A landscape with many valleys, sampled at points; each row gives a point and its height.
A ball rolls from a point to the lowest of its 3 nearest points, and stops where none of them is lower. Distance is the straight distance between rows; heights are no part of it.
z235 (h 32.8): [147,132,118,140,135,116,131,136,119,118,119,129]
z468 (h 36.6): [89,151,156,78,61,116,161,177,146,176,106,139]
z954 (h 57.1): [128,152,103,58,108,72,132,126,118,130,105,162]
z247 (h 40.4): [122,128,141,141,110,132,138,142,115,123,129,112]
z597 (h 53.1): [148,134,92,34,126,73,121,128,135,116,108,164]
z867 (h 48.0): [161,115,97,58,160,106,105,110,124,94,120,156]
z229 (h 46.1): [161,122,93,45,155,102,111,112,128,97,119,159]
z233 (h 38.3): [154,120,97,61,148,97,113,113,131,104,113,158]
z493 (h 41.1): [160,116,101,73,167,113,106,103,126,93,123,149]
z963 (h 42.9): [138,139,101,70,123,82,132,124,123,121,103,159]
z72 (h 46.3): [94,119,161,157,103,155,139,136,130,152,126,103]
z598 (h 21.4): [165,116,106,137,203,127,92,78,125,74,151,122]
z675 (h 26.9): [145,129,105,103,136,99,125,122,127,118,110,152]
z346 (h 25.7): [103,157,133,67,71,120,150,170,121,162,106,148]
z5 (h 24.4): [162,120,101,195,211,143,88,70,131,74,171,109]
z413 (h 52.8): [87,116,169,176,102,158,141,131,143,172,125,105]
z360 (h 36.5): [144,130,99,77,133,87,127,125,132,119,105,160]
z875 (h 47.8): [147,115,131,191,146,148,121,135,130,113,155,104]
z810 (h 25.8): [83,122,172,157,94,148,147,146,151,180,114,115]
z977 (h 51.5): [157,125,84,30,137,92,112,125,129,104,117,161]
z42 (h 29.2): [155,121,104,85,153,104,113,112,130,110,114,157]
z476 (h 49.2): [128,112,150,189,133,146,125,134,130,119,151,94]
z127 (h 26.0): [158,123,106,201,190,159,101,86,122,97,166,111]
z783 (h 15.4): [164,118,104,161,205,136,88,73,129,77,155,114]
z887 (h 53.9): [110,150,128,93,93,120,150,146,109,138,113,136]
z334 (h 49.5): [159,117,112,193,168,157,112,114,126,115,153,117]
z570 (h 64.7): [115,160,113,66,97,89,149,138,106,139,104,155]
z865 (h 37.8): [118,138,134,120,107,126,142,141,110,129,123,119]
z278 (h 40.8): [101,135,149,117,99,140,139,152,118,144,119,117]
z966 (h 30.9): [163,118,107,118,191,128,92,83,124,80,143,130]
z606 (h 35.9): [133,138,118,122,121,105,141,136,112,120,118,130]
z878 (h 43.9): [132,125,138,156,125,132,133,141,121,120,138,102]
z809 (h 19.1): [153,125,106,127,152,116,120,115,125,117,116,148]
z37 (h 30.0): [97,158,148,64,63,113,161,179,139,172,103,146]
z23 (h 50.3): [153,115,118,196,161,154,117,125,129,110,156,112]
z957 (h 56.4): [84,139,160,103,73,129,154,165,150,173,106,130]
z930 (h 61.4): [134,105,146,219,144,160,120,129,146,112,170,88]
z398 (h 55.6): [85,103,172,238,122,171,138,110,140,165,159,91]
z532 (h 47.0): [114,122,152,163,116,142,131,137,122,126,138,99]
z374 (h 54.7): [85,103,170,213,113,169,142,120,141,170,143,97]
z465 (h 44.7): [158,118,113,174,165,143,114,114,125,115,137,127]
z462 (h 43.3): [159,120,106,115,179,124,102,92,124,97,131,138]
z706 (h 39.4): [93,129,158,119,89,144,140,153,140,161,111,123]
z110 (h 58.5): [112,103,163,212,128,154,125,118,143,124,162,85]
z526 (h 74.2): [108,166,115,60,85,101,148,151,106,155,108,154]
z756 (h 51.2): [92,113,169,174,107,159,137,128,138,159,132,101]
z379 (h 49.1): [95,139,152,100,78,138,146,164,134,162,110,129]
z285 (h 56.5): [118,156,117,80,99,102,147,143,106,135,111,147]
z624 (h 61.1): [126,152,111,83,110,87,141,131,109,129,105,151]
z4 (h 39.3): [158,114,108,206,180,167,107,102,125,102,168,114]
z743 (h 28.0): [91,126,165,136,94,147,140,144,140,164,114,119]
z219 (h 52.6): [169,122,88,37,157,103,108,110,121,86,126,153]
z980 (h 24.7): [99,157,134,65,68,121,156,175,130,166,106,149]
z256 (h 56.8): [94,107,173,204,119,163,128,116,139,150,152,88]
z932 (h 46.0): [140,119,134,174,134,138,130,138,126,117,141,104]
z213 (h 31.6): [144,132,104,89,133,92,125,121,128,117,105,158]
z20 (h 53.8): [81,112,169,195,107,162,146,127,144,177,133,103]
z791 (h 54.5): [121,109,155,205,131,157,125,127,144,118,160,89]
z959 (h 47.9): [166,116,100,84,180,120,102,92,124,79,135,137]
z232 (h 43.7): [96,149,148,83,70,128,151,172,137,166,105,142]
z646 (h 48.1): [155,123,119,168,146,134,126,131,122,118,135,123]
z610 (h 58.1): [147,108,132,217,157,166,117,126,139,108,167,94]
z823 (h 38.9): [94,125,160,140,99,151,139,146,130,153,122,107]
z96 (h 36.0): [159,123,108,162,182,142,103,93,121,106,147,131]
z478 (h 52.0): [98,118,164,166,107,153,132,130,132,145,138,96]
z899 (h 33.8): [88,163,152,57,55,109,166,184,145,174,105,146]
z985 (h 71.3): [119,158,110,54,99,76,143,132,110,136,105,160]
z560 (h 52.9): [98,145,139,95,83,131,148,156,116,152,113,133]
z862 (h 23.3): [160,120,108,180,194,147,94,83,123,91,157,115]
z353 (h 32.5): [159,127,109,148,160,129,118,119,125,114,129,139]
z774 (h 20.1): [103,166,132,53,68,111,157,178,127,175,104,158]
z673 (h 45.2): [161,120,106,132,169,130,104,100,126,108,129,143]
z704 (h 21.3): [151,127,104,109,149,110,118,115,130,113,117,152]
z921 (h 55.9): [98,111,168,192,115,161,131,121,138,142,145,95]
z271 (h 27.4): [152,126,109,139,148,119,126,123,124,115,122,136]

Write out the way that a ball takes from each point below.
z232 | z980, z774
z957 | z468, z37, z980, z774
z959 | z966, z598, z783
z462 | z966, z598, z783
z374 | z20, z756, z72, z823, z743, z810

Two balls start at each pair of points below. Name the first point that both come to, or write none.
z213, z229 | z704
z921, z478 | z72
z256, z706 | z743
